A landscape with many valleys, sampled at points; each row gives a point and its height.
From any point a ball takes the steepest step (drop divided by distance) to one of its 2 nearest points. It stops when none of these is lower. Distance is the straight distance between rows; heights are no part of it.
q_55 (h 75.1): [145 120 140 111 162 124 156  98 151 119  96 138 139 149 160 158 159  78
 154 205 156 133 141 158 113 122 160 155 136  61  89 109 155  98 138 175
 173 142 126  97 161 152 150 147 158 170  81 133]
q_885 (h 55.8): [166 130 127 106 147  86 169  92 137 166 162 143 132 175 182 103 105 107
 121 140 149 111 134 176 109 207 108 167 168  67 124 128 139 190 145 123
 146 135 133 132 173  96  75 152 134 105 101 175]
q_941 (h 29.5): [ 75 127 149 155 140 105  57  95 123 122 147 168  82 100  69  63  96 129
 134  85  91 127 140 115 107 141 144 131 180 185 149  77 170 136 117  85
 129  89 119 172 166 101  95  78 135  85 120 104]
q_92 (h 24.4): [133 149 156 167 125 175 118 170 153 103 120 126 183 125 141 175 180 185
 151  99 140 137 132  86 179 119 158  35  77 133 193 169  97  96 103 145
 160 153 116  92  84 130 141 128 135 195 160  69]
q_942 (h 45.9): [133 130 166 104 209 117 170  87 142 107 112 126  94 127 130 105 168  93
 156 170 180 125 129 126 101 137 126 152 177  56  99 114 132 150 142 168
 193 134 118 120 200 149 124 144 161 156  88 117]
q_29 (h 62.8): [143 139 143 180 106 176  88 136 163  93 131 148 191 155 151 201 144 119
 146 153 134 130 170 166 166 135 222  56  73 129 193 104 132  76 136 142
 153 145 143  85 116 112 181  92 126 164 114  93]
q_560 (h 31.8): [155 185 130 112 110 160 146 173 154 125 139 106 143 138 112 205  89 149
  92  86 125 107 122 131 166 131 131  96  65 133 111 140  61 164 114 109
  69 170 150 114  99 133 170 120  92  92 125 102]
q_868 (h 16.8): [118  77  92 160 143 136  87 177 100  93 124 105 140 100  90  84 140 135
 119 137 104 161 124  71 116  87 146 136 125 182 138 168 137  87 126 145
 143 100 111 122  91 110 134 116  96 130 129 113]
q_452 (h 47.3): [182 128 114 130 135 199 149 205 138  94 110  79 131 105 114 169 149 154
  82 120 124 147 108 104 110  62 151  60  52 163 136 186  65 141 159 156
 123 175 107 118  74 122 165 132  85 141 132  92]
q_94 (h 35.6): [115  88 103 160 171 116  93 150 110  94 153 129 117  98  60  31 112 116
 100 106  84 149 136  90  86 138 141 157 163 185 133 143 140 127 154 123
 134  86 103 149 140  94  87  84 102  74  97 115]
q_148 (h 67.4): [ 90 115 144 159 140 109  91  87 130  97 134 134 153 125 139  88 184 145
 175 128 184 158 134  99 144 133 148  99 183 102 182 112 158 103  89 148
 189 108 129 101 139 121  97 150 178 193 142  95]
q_817 (h 25.3): [142  71  75 137 114 141  87 182 107 120 110 101 131 106 104 105 111 126
 100 142  91 163 128  85  97  74 142 154 101 188 119 186 127  70 145 151
 109 106 109 140  64 127 147 123  88 119 119 132]
q_581 (h 43.0): [111 108 115 137 159 125 113 132 114 120 161 136 106 116  87  57  88 102
  89 108  74 134 131 122  82 157 130 164 146 165 116 127 130 143 168 122
 113 100 110 169 149 102 101  96  93  56  89 143]
q_108 (h 14.8): [140  96 115  89 114 157 142 151  91 147  80 110  85  99 127 142 149  91
 150 176 133 146  99 125 115  18 119 182 105 146  78 143 153  56 123 182
 125 142 117 146 102 169 170 152 117 169 114 116]
q_171 (h 75.3): [102 170 161 170 124 167 100 134 152  80 133 137 164 121 117 139 140 148
 136  80 145 124 140 112 165 121 150  42 112 141 183 119 108 143 111 131
 148 139 126 116 118  90 146  88 147 156 140  59]
q_888 (h 21.0): [142 111 111  87  98 153 141 154 103 154  90 122 106 125 146 165 106  89
 119 168 119 138 118 143 121  58 121 177  90 140  74 139 142  69 133 158
  95 145 121 145  95 154 174 135 110 136 122 145]
q_753 (h 65.5): [134 148 141 159 108 163 107 117 162 109 131 156 173 152 147 178 124 103
 127 135 134 123 154 172 163 144 188  82 101 109 160  80 138 113 133 127
 143 148 141 101 131 111 179  91 134 140 112  96]
q_985 (h 41.4): [176 124 123 160 159 181 146 153 159  66 142 112 175 132 132 149 156 139
  90 128 152 143 140 124 119 134 191  32 104 131 183 147  78 161 170 147
 166 158 128  85 140  84 133  90 118 137  96  89]
q_130 (h 76.9): [111 159 179 150 149 140 103  74 169  91 142 151 139 129 140 111 142 109
 141 104 184 128 151 149 135 153 176  62 160  94 173  69 143 139 132 133
 190 135 118 117 162  81 135  84 185 159  92  56]
q_202 (h 72.7): [116 176 183 116 118 112 114  74 142 144 130 141 103 134 147 119 115 134
 144  87 184  99 138 148 158 164 117  83 172  91 156  78 125 176  99  86
 150 132 147 127 177 110 110 117 169 135 140  86]
q_291 (h 36.7): [112 114 116 134 139 123 119 120 117 126 129 139 141 128 129 111 136 107
 123 141 122 144 131 123 127 127 132 153 143 126 125 113 150 111 124 140
 138 113 128 114 130 124 129 130 125 130 124 142]
q_220 (h 73.1): [105 158 171 159 120 153 111 120 158  97 125 142 169 132 150 138 164 143
 151  97 164 129 138 117 171 133 157  46 132 113 191 119 120 121 108 133
 176 145 128 106 130 105 134 102 171 179 130  56]
q_85 (h 44.5): [172 143 111 120 139 183 163 195 133  93 127  69 117 103 106 147 134 150
  67 117 126 130 100  97  98  68 131  74  74 160 110 183  45 175 160 138
 118 182 105 131  98 122 156 128  80 113 129  85]
q_586 (h 73.6): [139 126 113  93 129 164 143 125 120 145 119 136  92 144 135 155  57  63
  90 172  98 119 136 187  74 115 127 185  88 126  54 114 153 108 189 148
  76 145 114 168 110 137 187  96 102  83  84 173]
q_828 (h 20.1): [137 135 114 149 115 138 106 120 149 115 158 134 169 152 135 124 119 132
 112 103 136 139 138 144 156 175 166  96 131 130 161 107 120 148 114 128
 144 124 134  96 129  83 117 108 121 112 121 113]
q_599 (h 23.2): [155  99  54 145 114 127 124 138 137 127 155 112 177 162 150 106  89 126
  68 126  84 159 126 147 107 171 135 150 105 151 130 169 116 127 169 150
  99 118 123 123  86 101 112 141  91  86 105 179]
q_658 (h 73.3): [166 102 108 107 165 131 163 119 138 117 110 112 150 145 166 142 157  86
 117 192 145 150 136 148  99 128 158 160 132  75  95 133 131 111 158 181
 166 141 118  96 151 144 134 150 137 151  81 151]
q_862 (h 81.4): [132 152 174 130 196 145 123  74 163  96 156 141 112 127 110  94 125  93
 125 125 164 130 143 151  99 166 175  99 175  92 135  67 133 172 159 148
 201 131 114 123 182  81 118  91 144 110  68  88]
q_21 (h 53.3): [162 116  84 149 123 159 104 190 148 104 146  87 166 138 112 156 117 181
  92 107 108 157 126  95 139 129 150  92  77 161 150 177  70 128 116 130
  99 130 122  92  59 111 136 138  76 108 143 120]
q_952 (h 87.0): [122 207 164 107 101 103 115 102 140 156 149 129  95 137 118 159  85 156
 136  62 154  76 128 138 175 171  98  89 141 118 145  96  95 196  80  61
  91 140 162 126 157 124 108 128 142  92 172 107]
q_451 (h 28.1): [117 108 156  87 171 115 149 115  99 141  97 132  34  86 103  99 146  85
 162 184 120 119 118 110  83  68 101 212 146 129  60 118 157 102 136 146
 139 103 111 179 173 180 123 142 142 136 109 149]
q_157 (h 49.6): [151 124 146 109 190 121 168 103 146 112 139 120 122 136 143  98 156  99
 124 147 177 131 128 129 101 164 137 132 184  69 124 120 119 169 148 152
 189 143 123 106 187 111 102 142 148 133  83 118]
q_423 (h 67.5): [135 151 146 131 108 152 129 122 148 134 113 151 156 160 162 187 116  98
 127 143 136 104 140 170 163 142 158 109 100 103 119  87 138 116 123 119
 123 158 148  98 132 127 181 106 131 126 116 117]
q_573 (h 10.2): [100 144 139 151 106 125  99 110 134 125 132 140 144 137 125 128 129 141
 142  94 145 127 132 121 175 148 130  93 141 133 159 101 130 138  85 109
 136 119 143 110 129 116 130 119 142 132 154 101]
q_547 (h 29.9): [152 104  69 112 104 113 149 136 116 152 148 115 153 155 153 100  64 118
  69 126  87 144 118 143  96 164  96 174 106 144  98 183 114 135 175 145
  77 127 117 158  86 134 122 146 100  86 114 192]
q_557 (h 57.7): [151 147 112 120  96 131 136 177 144 156 151  90 157 132 115 189 138 206
 123  86 138 135 105  89 163 146 108 107  89 125 133 159  72 134  66 107
  85 145 138  97  62 155 130 165 111 131 170 124]
q_602 (h 21.3): [123 108 138  84 146 138 147 132  93 132  88 121  58  92 108 123 142  80
 146 178 127 130 107 121 106  44 110 195 118 139  64 130 155  86 135 165
 134 129 111 160 134 166 162 140 127 149 103 128]
q_115 (h 30.7): [130  96  80 144 125 117 118 130 125 137 146 126 168 141 143 100 114 119
 102 141  97 153 131 134 118 153 128 160 131 144 128 140 148 113 143 148
 114  99 122 119 110 104 112 134 116 116 115 169]
q_204 (h 65.0): [152  98  86 128 126 104 149  87 147 145 156 135 174 166 169 115  67  91
  96 164  74 147 132 203  76 178 123 184 110 121 103 134 192 125 191 167
  95 115 115 151 118 106 120 149 130 112  86 206]
q_839 (h 71.0): [132 165 164 120 121 110 118  73 148 147 133 161 124 156 157 133 110 117
 139 109 167 102 141 168 146 182 144 110 160  86 141  74 139 168 112  97
 150 142 146 115 165 103 119 113 155 118 119 108]
q_20 (h 83.5): [126 146 170 128 222 163 156 100 150  74 137 115 103 104  96  88 147  92
 120 137 161 127 135 121  91 124 159 105 163  97 131 101 112 172 171 166
 204 144 104 131 181 104 134  94 143 123  66  82]
q_723 (h 31.6): [140 147 178  75 126  96 188 120 115 156  91 112  66 114 159 144 169 127
 187 142 188  88  99 141 155 120  62 149 151  57  91 143  95 155 123  96
 146 153 165 123 178 189 110 156 151 163 161 134]
q_774 (h 34.3): [136 107  95 100 100 105 162 123 109 171 131 135 132 153 160 121  77 115
 100 138  93 128 122 154 102 151  81 185 106 130  87 159 133 132 153 125
  69 122 124 164 109 148 125 154 120  99 129 201]
q_455 (h 69.5): [127 166 149  84 104 120 146 117 111 180 118 150  72 164 144 178  50 112
 126 127  92  63 128 179 125 153  73 167  99 118  70 106 135 161 135  77
  40 132 154 163 145 151 147 122 114  58 139 175]
q_330 (h 27.8): [157 137 171  91 111  98 187 118 134 162  91 139 118 154 187 173 167 126
 173 137 189  91 114 147 166 152  86 127 139  45 106 140  97 144 116 103
 140 167 168 109 161 174 128 158 153 158 134 120]
q_852 (h 72.0): [127 134 138  92 139 141 149 119 112 154 114 141  83 142 134 151  77  77
 116 157 105  98 131 169 102 125 108 184 105 115  65 103 147 127 159 124
  93 140 125 153 140 143 173 108 115  89 103 156]
q_878 (h 61.4): [ 97 106 124 126 107 101 114 151  86 142 113 132  88  91  84  94 123 124
 129 127  91 124 126  91 117  84 102 168 129 181 103 135 145  93 115 109
 102  99 127 158 126 152 127 118 119 105 142 132]
q_978 (h 82.7): [141 112 130 110 113 159 153 180 111 131 107  91 119  96 114 135 175 150
 130 127 136 142  97  93 132  72 114 118 103 144 111 168  92 120 114 144
 146 156 114 121  90 146 150 157 104 156 144 101]
q_933 (h 56.6): [154  95 101 161 117 161 104 158 136 111 122 113 190 139 163 169 155 134
 127 170 127 162 153 142 142 123 188 114  89 137 166 153 134  57 123 166
 149 139 131  73 104 122 142 139 108 169 121 139]
q_239 (h 59.7): [136 125  88 124  76 113 130 162 133 174 139 120 170 157 143 176 127 190
 133 114 123 137 120 118 165 153 104 139 101 124 131 156 101 110  71 116
  80 126 142 100  60 154 123 173 109 135 168 168]
q_867 (h 61.0): [138 121 133 116 103  88 171 130 125 167 130 116 139 138 148 143 193 183
 174 115 188 116 110 122 154 150  84 128 177  73 132 148  89 151  91  96
 148 134 163 105 127 170  87 185 149 171 181 155]
q_19 (h 62.1): [153 115 111 119 114  83 156  78 144 166 171 154 166 180 176 115  72 112
 111 137  88 120 135 204 106 202 110 175 116 110 119 114 196 164 162 127
 101 119 129 151 131  92  94 151 137  99 111 199]
q_346 (h 36.1): [166 173 120 117 131 158 150 159 156 107 155 100 149 153 112 161  91 145
  78  81 135 112 125 127 145 159 148  84  93 128 128 143  50 189 138 111
  92 169 140 111 116  96 139 117  87  76 112  99]
q_499 (h 70.5): [109 119 143 176 137 147  92 120 139  90 128 128 174 127 141 119 173 135
 159 131 159 156 139 109 153 125 171  78 144 114 187 122 143  96 111 154
 182 130 120  92 134 107 131 120 158 181 129  82]
q_136 (h 41.6): [116 112  96 133  85  83 137 114 113 175 135 151 161 154 154 127 109 149
 140 134  93 128 127 149 138 154  83 165 130 138 132 132 175 121 110 116
  81  93 145 142 102 135  96 161 143 131 159 201]
q_101 (h 76.8): [119 135 170 121 156 127 145  88 143 118  91 145 129 139 162 159 167  85
 171 172 165 118 135 144 139 110 151 128 134  65 112  93 161  98 130 157
 172 146 130 109 166 158 158 131 173 176 102 101]
q_647 (h 19.5): [108 147 134 133 122 108 114 111 119 140 149 136 109 123 109  97 108 138
 129  89 133 121 131 118 149 161 111 119 167 139 146 103 116 161  97  94
 127 111 143 132 150 108  96 123 127 108 148 120]
q_376 (h 58.9): [142 131 131 118 117  78 156 104 126 158 140 128 135 143 157 114 164 156
 155 118 185 117 128 134 150 178  93 136 190  74 145 131 104 167  97 101
 148 124 154 114 139 138  73 168 157 156 162 152]
q_967 (h 69.4): [139 162 155 125 107 126 123  92 156 151 128 168 141 173 160 172 101 110
 137 123 142  94 142 180 156 170 144 111 130  84 124  71 147 153 114  99
 126 152 149 111 151 116 154 106 143 103 118 113]
q_415 (h 60.0): [110 135 129 140 119  78  74  61 138 148 167 185 125 145 135  84 102 137
 137 107  98 142 137 158 118 181 131 136 179 150 154  72 214 157 127  99
 131  86 120 163 153  84  71 118 149 104 137 166]
q_913 (h 27.4): [ 51 142 133 166  87 103  43 118 123 119 119 152 112 106  83 120 109 163
 166  91  98 108 131  98 171  97 122 103 139 185 172  98 163  91  77  74
  98  83 137 146 122 131 130 101 138 118 180  89]
q_848 (h 16.1): [123 123 129 173 117 161  83 175 133 108 127 112 183 122 119 155 155 194
 159 104 133 147 136  88 177 113 150  72  88 158 192 168 116  85  80 140
 137 125 121  94  73 124 152 132 112 168 172  85]
q_14 (h 86.5): [123 144 180 105 179 148 169 122 121 105 111 109  88  95 113 107 162  94
 135 129 164 112 114 105 113 101 103 127 141 100 108 129 108 160 146 145
 180 159 121 133 175 138 143 125 134 144 112  91]
q_42 (h 80.7): [ 81 169 138 162 111 151  79 148 133  97 131 143 123 108  74 143  91 133
 128  80  99 105 134 118 169  91 142  92  92 183 139  98 128 130 101 103
  90 121 143 136 105 113 180  77 104  98 150  83]
q_582 (h 77.1): [124 153 144 155 131 170 114 159 145  86 137 113 162 118 105 154 139 147
 117  89 132 132 131 105 163 112 150  58  97 150 161 141  96 143 117 137
 138 144 126 108 106  99 154 102 114 134 145  76]
q_153 (h 53.2): [161 115 120 105 166  96 180 109 133 143 149 125 131 159 165 101 136 110
 112 146 166 124 129 148 104 185 114 159 176  68 123 136 109 180 139 131
 158 141 131 111 168 114  81 164 131 116  98 158]
q_882 (h 23.6): [171 151 161  88 102 124 184 147 152 163  90 133 143 159 180 200 148 137
 154 124 164  97 118 141 185 141 100 107 100  75 101 146  78 138 111 117
 121 183 162  95 133 166 161 154 138 149 124 105]
q_597 (h 35.5): [100 117 158 107 216 124 141 101 119 107 108 128  53  91  82  77 146  82
 147 179 121 126 128  99  80  88 133 185 163 130  75 106 152 116 143 171
 173 100  94 164 178 161 136 132 143 136  88 124]
q_493 (h 23.7): [168 112  89 152 132 150 124 140 146 107 152 111 174 154 144 128 124 133
  87 127 133 154 135 141 137 169 170 104 122 125 156 137  98 149 139 141
 144 133 131  85 118  80 116 116 105 106 104 132]
q_530 (h 58.4): [117 102 109 100  83 118 123 158  88 157 108 127  82 107  95 109  85 108
 103 132  77 129 124 113  97  88  93 187 108 185  75 159 142  82 140 116
  57 110 112 184 102 160 138 115 111  94 134 158]
q_656 (h 33.8): [ 79 119 125 148  86  98  77 139 107 142 118 133 132 110  96 125 129 167
 160 110 102 124 122  88 166  98 114 122 134 181 149 126 153  89  77  97
  98  86 140 131 102 147 123 127 130 124 177 125]
q_140 (h 18.0): [ 54 138 152 161 114  94  58 108 110 117 125 152  86  85  73  81 107 147
 156  89 101 107 138 102 132 105 121 111 172 186 165  91 161 111  97  76
 119  80 127 157 157 135 103  91 145 109 161  90]
q_433 (h 78.8): [113 138 122 148 127 162 105 172 131  93 132 116 149 116  96 143 112 136
 109  99 109 129 130 112 155  98 144  97  91 169 136 133 107 125 117 126
 115 129 135 119  92 105 164  97  95 115 136  94]
q_984 (h 56.0): [140 110 120 120 153  95 163 117 114 140 155 120 126 130 139  77 155 132
 126 126 165 135 122 120 116 179  96 150 195  91 136 135 107 170 120 126
 161 127 135 122 148 116  71 161 134 130 130 152]
q_325 (h 85.2): [127 154 164 106 149 159 176 163 112 103 119  93  73  79  99 109 153 111
 116 117 142 101 103  98 108  70  90 117 113 136  89 151  79 169 145 140
 154 169 110 139 157 135 160 125 103 121 125  89]
q_890 (h 46.2): [151 151 130 181 156 197 129 166 159  51 136 119 168 123 103 159 140 134
  97 104 136 142 145 127 125 115 200  28  86 154 194 145  83 168 178 145
 147 147 127 102 121  74 152  60 104 137 106  83]
q_93 (h 79.2): [127 146 137 154 154 135  86  72 161 101 158 156 139 139 129 108 124 100
 129 126 149 142 151 161 127 172 192 103 163 101 153  57 166 144 137 142
 186 126 118 119 154  75 120  90 152 121  88  98]
q_407 (h 35.4): [115 130 162  93 149  90 161  99 105 146 102 127  62 101 142 119 167 119
 187 154 168 102 116 128 135 115  76 173 176  77 104 121 127 140 120 102
 146 119 149 143 180 184  97 151 161 157 165 151]
q_326 (h 40.8): [114 121 161 111 227 138 154  97 133  93 114 119  72 106  93  87 163  80
 141 178 148 134 130 112  83 101 150 162 168  97  88 110 136 139 153 185
 197 116 101 139 184 144 138 134 149 143  81 119]
q_491 (h 84.4): [ 95 205 162 154 108 137 102 132 149 103 155 127 131 107  89 154 113 177
 137  32 136 106 128 100 177 125 112  44 111 147 165 116  91 173  74  99
 101 135 140 124 112 112 135 108 139 119 168  64]
q_86 (h 37.5): [129 111  99 100  85  85 164 125 100 187 123 135 123 145 154 136  99 136
 130 138 100 110 122 147 122 136  62 183 121 130  91 150 139 126 126 105
  63 111 142 162 107 158 109 164 133 114 160 202]
q_112 (h 55.6): [167 128  89 128 110 152 123 203 141 126 148  70 148 119 104 162 132 200
  98  95 122 146 101  75 133 120 115  96  76 148 132 181  60 131 107 124
  98 147 114 105  48 138 143 160  84 120 157 107]
q_464 (h 61.8): [157  91  79 127  92 134 146 169 121 160 125 100 168 148 157 151 147 169
 112 140 131 156 116 117 132 133 115 144 109 122 121 177  95 103 112 144
 112 136 128 103  65 149 123 176  99 147 144 170]
q_708 (h 49.7): [ 91 137 128 136  91  71 102  71 122 154 115 166 136 139 168 136 145 150
 180 136 149 119 133 147 155 147 103 130 180  97 169  81 180 124  86  93
 123  97 154 129 143 140  78 156 182 163 181 156]
q_149 (h 42.1): [ 94 130 131 131 155 131 108 111 111 123 128 148  99 118 103 109 108  96
 123 135 103 119 133 128 113 123 138 158 138 147 106  88 163 119 135 123
 126 114 127 148 147 125 144  97 123 100 114 125]
q_757 (h 70.6): [123 147 151  78 115 133 145 117 108 171 107 160  63 153 135 180  61  94
 124 148  88  75 126 185 105 131  78 182  99 118  53  89 165 135 148  93
  55 137 133 174 146 151 171 107 114  76 122 174]
q_738 (h 59.0): [122 109 121 131 158  71 144  86 114 144 146 141 125 132 140  73 162 129
 153 144 155 142 133 127 111 165 103 165 207  92 148 122 152 153 118 135
 168  95 130 133 159 133  57 170 159 154 132 172]
q_685 (h 83.9): [136 148 161 116 122 166 177 177 120 121 118  88  96  75 101 127 182 150
 128 108 140 113  79  84 120  63  82  84 102 141  99 176  78 156 129 134
 155 178 106 133 119 146 146 149 114 156 148  81]
q_13 (h 85.1): [120 144 166 122 202 149 162 118 124  82 138 106  92  89  97  79 154 102
 115 119 164 122 115 104  91 115 126 112 162 112 124 124  99 175 155 150
 187 147 106 130 185 112 125 110 125 127 100  81]
q_129 (h 25.5): [141  93  83 110  90 153 112 170 104 143 101 112 122 123 133 149 102 109
 107 156  97 154 123 122 117  69 131 168  91 174  99 161 130  60 132 161
  84 129 116 148  64 144 166 131  91 130 128 147]
q_137 (h 15.3): [176 104  52 144 129 144 128 135 148 113 149 102 177 163 159 126 108 117
  59 143 115 155 130 159 104 172 169 127 109 134 140 158  99 140 175 153
 127 133 128  96 110  93 111 126  97  97  89 173]
q_624 (h 67.3): [150  89  71 127 136 118 137 105 137 128 146 123 159 144 151 105  74  81
  77 169  79 158 137 173  61 146 130 181 103 138  96 148 168 105 208 182
  93 109 108 155 107 120 129 136 118 107  81 201]
q_539 (h 63.5): [166  77  72 128 111 152 133 184 120 139 112  87 160 132 156 144 157 164
  99 153 131 168 118 113 114 109 144 132 101 136 133 186  98  85 128 164
 140 147 115  98  67 140 129 168  91 153 133 151]
q_338 (h 81.3): [136 124 147 116 111 148 153 155 130 137  99 108 150 124 150 162 189 156
 156 133 154 137 108 111 159 101 121 109 107 106 126 159 100  98 101 141
 156 162 135 101 102 156 146 157 129 180 149 105]
q_62 (h 48.5): [142 104  81 126 168 145 130 135 119 110 144 111 111 126 109  77  90  93
  65 132  92 143 125 133  70 144 143 168 124 150 105 146 110 137 204 147
 111 118 103 149 129 107 121 106  89  64  76 159]
q_686 (h 53.4): [145  92 105 160 127 175  91 186 125 100 115  97 171 123 128 153 150 149
 126 149 119 168 142 108 136  91 183 106  83 166 174 168 122  67 134 162
 140 133 119  92  78 110 154 128  94 157 135 121]
q_492 (h 30.3): [169 144 140 149 133 187 155 191 158  99 124 109 174 123 131 181 189 193
 123 113 136 139 118  84 154 116 151  30  69 136 173 190  76 123 127 142
 151 177 108  86  83 130 137 139 115 175 151  79]
q_200 (h 42.3): [113  96 121  95 113  88 149 128  77 163 100 130  74  91 122 111 160 127
 169 163 125 121 109 103 112  78  78 200 153 129  90 135 150  93 119 115
 117 104 134 164 137 193 103 161 146 151 158 171]
q_267 (h 59.4): [141 118 112 130 126  84 137  81 138 161 171 156 158 164 159  92  98 113
 117 129 107 135 133 174 111 198 117 167 154 113 135 112 179 168 150 128
 129 110 126 144 149  87  79 147 136 104 110 185]
q_339 (h 63.9): [ 91 132 154 115 115 121 127 131  98 137 111 123  83  91 101 128 130 124
 138 120 118 103 116 106 147  85  98 142 125 152 101 116 124 116 108 107
 117 125 135 145 136 154 147 123 120 121 152 116]
q_309 (h 46.6): [111  79  96 118  87  71 138 141  84 168 114 130 121 106 115  90 147 150
 151 145  98 132 118 101 102 101  77 193 149 148 109 163 161  81 122 113
  92  85 129 169 103 177  92 151 145 144 164 194]
q_869 (h 26.3): [ 95 140 145 142 132 113  94 108 119 133 161 155  94 112  88  84  94 132
 125  84 108 118 135 125 130 161 123 128 168 166 146  93 138 158 118  91
 122 101 132 153 161  99 100  98 122  78 134 117]
q_155 (h 47.4): [ 84 125 142 124 152 129  93 104 105 128 118 169  77 120  84 126 105  89
 141 159  78 115 131 140  95  83 132 180 125 163  82  75 200  87 139 118
 107 107 112 173 150 149 167  94 133 102 109 137]
q_358 (h 85.9): [121 200 169 122 105 114 122 115 146 136 154 115 119 122 104 153 112 174
 137  44 161  93 126 107 176 160 101  66 137 125 157 120  73 189  75  80
 102 139 151 116 134 120 110 132 146 119 167  87]
q_35 (h 27.9): [163 156 135  98  99 148 166 163 151 146 108 118 148 156 154 200 115 131
 108 122 143 107 126 140 169 138 127 112  77 109 102 146  70 139 116 117
  93 172 147 100 107 145 165 140 111 121 126 117]
q_398 (h 54.2): [116  96 115 135 111  86 121 127 108 154 144 142 133 122  99  60  95 123
 111 118  68 142 132 121  93 154  96 177 141 170 118 151 163 122 146 100
  78  80 116 185 133 133  86 127 127  83 125 181]
q_395 (h 67.7): [117 172 144 103  99 114 126 110 128 170 125 151  97 156 130 170  72 124
 130 110 113  79 128 161 155 154 101 140 125 120 102  89 135 162 106  76
  76 134 155 138 143 135 134 116 119  81 146 144]
q_366 (h 64.7): [ 93 107 131 147 162  94 114  81 124 112 136 136 134 124 138  84 190 128
 180 155 174 159 136 113 125 126 136 137 196  87 150 106 168 105  98 156
 183 100 126 106 149 139  91 166 179 195 137 121]
q_673 (h 80.1): [110 130 163 115  97 124 149 125 130 148  94 132 147 134 163 166 184 150
 183 131 165 124 115 124 182 117 113 113 123  90 130 128 120 101  89 118
 145 154 151 103 126 170 136 157 160 185 160 110]
q_447 (h 25.2): [103  91 113 168 112 133  73 170 113 124 120 110 171 112 101 114 164 198
 174 115 121 157 127  60 160  95 138 110 118 164 171 175 137  73  80 132
 141 103 118 106  70 129 141 139 111 162 174 108]
q_340 (h 40.2): [183 152 104 117 146 179 163 176 150  89 138  79 144 143 119 156 110 137
  57 106 135 121 114 118 118 129 153  75  77 136 125 166  34 186 161 127
 105 177 125 109 109 107 154 110  80  93 106 104]
q_603 (h 62.2): [130 140 129 132 123  94 101  74 147 155 175 169 138 160 150  94  96 123
 118 112 112 136 140 174 122 201 142 140 160 127 140  78 182 170 140 114
 135 110 124 146 157  72  81 121 133  89 113 163]
q_400 (h 45.7): [110 131 114 118  87  67 140  92 111 175 122 161 136 148 163 145 120 151
 172 146 110 103 126 160 150 147  73 162 159 109 145 106 178 135 107  88
  92  98 154 142 128 148  85 159 172 142 189 199]
q_372 (h 38.8): [106 124 144  90 129  96 153 105  93 159  89 136  76 106 134 136 156 108
 181 164 141 110 114 129 133  95  83 185 143 103  92 112 151 112 118 112
 127 118 142 143 164 178 120 150 155 151 163 158]
q_367 (h 52.7): [ 96 148 135 131  93  63  79  56 130 157 138 165 116 124 157 104 124 165
 176 120 148 123 142 147 144 157 109 124 206 114 187  67 181 137  90  79
 133  78 143 143 157 114  62 143 187 161 181 147]
q_697 (h 52.5): [167 119  77 115 168 163 152 133 127  97 136  91 116 136 131 103  89  93
  49 139 125 132 119 142  68 144 160 144 115 128 110 145  74 161 208 147
 131 154 112 128 138 104 134 107  83  65  71 153]
q_194 (h 78.6): [108 137 163 128 118 114 135  88 136 129  99 149 140 143 170 155 172 116
 179 139 170 122 129 135 162 129 133 108 143  77 139 101 148 109 103 126
 159 142 140 104 153 152 137 139 181 183 137  95]
q_931 (h 82.6): [ 86 205 160 162 118 151 105 136 139  87 149 136 108  96  68 137  89 150
 122  42 115  98 139 119 159 110 129  66 108 172 142 101 102 178 100  99
  97 135 138 150 120  96 165  77 112  92 147  65]
q_565 (h 35.7): [195 124 133 155 149 192 165 178 160  82 114 114 169 130 152 181 183 157
 100 137 144 144 133 109 131 107 184  23  68 136 182 175  72 123 168 152
 162 175 116  84 113 112 143 116 119 167 122  88]
q_621 (h 52.2): [ 82 121 146 112 116 133 104 134  95 146 111 162  57 100  74 118  81  94
 117 135  50 101 133 141  90  83 114 180 111 184  71 101 180  92 146  99
  70 111 114 194 147 159 154  79 118  74 117 142]
q_752 (h 56.5): [101 133 140 138 134  60  76  50 133 146 155 177 100 126 137  74 119 139
 160 119 123 140 146 141 115 165 122 140 209 131 167  61 205 145 111  93
 142  74 122 162 173 106  55 134 183 135 152 158]
q_168 (h 61.6): [109 106 120 125 148  82 142  91 111 140 122 143 128 133 148 106 176 121
 167 166 152 141 129 127 122 134 109 169 178  85 124 117 161 122 111 140
 156 107 135 126 147 154  87 163 163 172 140 161]
q_337 (h 32.7): [ 91  94 107 155  85  93  84 159  97 141 123 124 146 106  85 108 159 194
 177 110 115 135 121  59 149  94 113 133 145 172 157 164 142  78  75  99
 116  75 134 129  86 153 115 139 128 141 185 125]
q_823 (h 74.8): [100 184 191 140 132 138 111  77 159 109 130 150 119 118 140 114 129 125
 141  73 181 104 141 139 150 146 130  52 160 105 171  73 128 160 113 109
 172 138 130 130 169  93 127  97 186 161 119  52]
q_375 (h 50.1): [108  87 103 121  83  74 133 144  94 168 126 137 124 112 100  78 112 145
 133 125  75 128 124 112 103 128  75 183 140 168 115 163 157 106 127  92
  66  74 124 179 112 164  83 141 140 109 159 194]
q_850 (h 55.4): [108 131 133  99 107 139 129 152  97 146 120 138  52 100  83 121  69  93
  99 121  70  96 133 128 103  83 107 182  98 178  59 121 132 117 145 106
  63 125 119 190 134 160 160  90  96  65 114 134]
q_834 (h 66.0): [106 150 143 112  97 131 132 130 120 155 109 138 113 137 129 170 108 123
 131 123 126  99 124 137 166 123 107 136 108 128 100 106 123 130 106 103
  91 138 146 120 127 147 155 127 118 115 157 127]
q_546 (h 50.0): [164 117 106 144 123 188 119 199 134  90 115  85 151 115 117 166 143 167
  98 126 119 157 125 100 131  80 162  78  66 166 156 177  80 111 139 147
 127 150 115 100  70 111 161 125  86 149 139 103]
q_117 (h 26.5): [109  77  90 151 153 117  93 151 102 102 130 123 133 104  85  58 123 112
 110 137  86 160 128  83  91 111 146 160 143 177 128 160 155  96 152 140
 129  88 104 140 115 111 110 108 107 106 104 126]
q_252 (h 69.3): [155  77  61 113 140 126 143 124 125 124 126 109 139 136 160 110  94  80
  86 188  96 170 129 149  55 117 139 188 113 130  90 163 153  89 198 202
 116 121 103 143 106 140 129 152 123 127  85 197]
q_51 (h 71.5): [149  98  82 123 162 122 148 121 126 123 125 115 145 138 152 116 138  94
 107 188 118 161 132 142  83 125 147 175 130 107  98 140 148 101 163 187
 148 119 112 119 128 133 124 151 126 143  87 173]
q_186 (h 59.6): [159 112 121 169 125 160 102 130 153 106 125 133 197 148 165 193 163 113
 140 185 139 154 169 166 144 136 218  94  94 112 181 128 137  52 135 169
 167 140 133  76 126 118 154 123 131 178  99 128]

Where does a ball stop that starts at each point below?
q_415 => q_137
q_967 => q_882
q_978 => q_267
q_586 => q_137
q_358 => q_153
q_890 => q_848
q_852 => q_137
q_157 => q_108
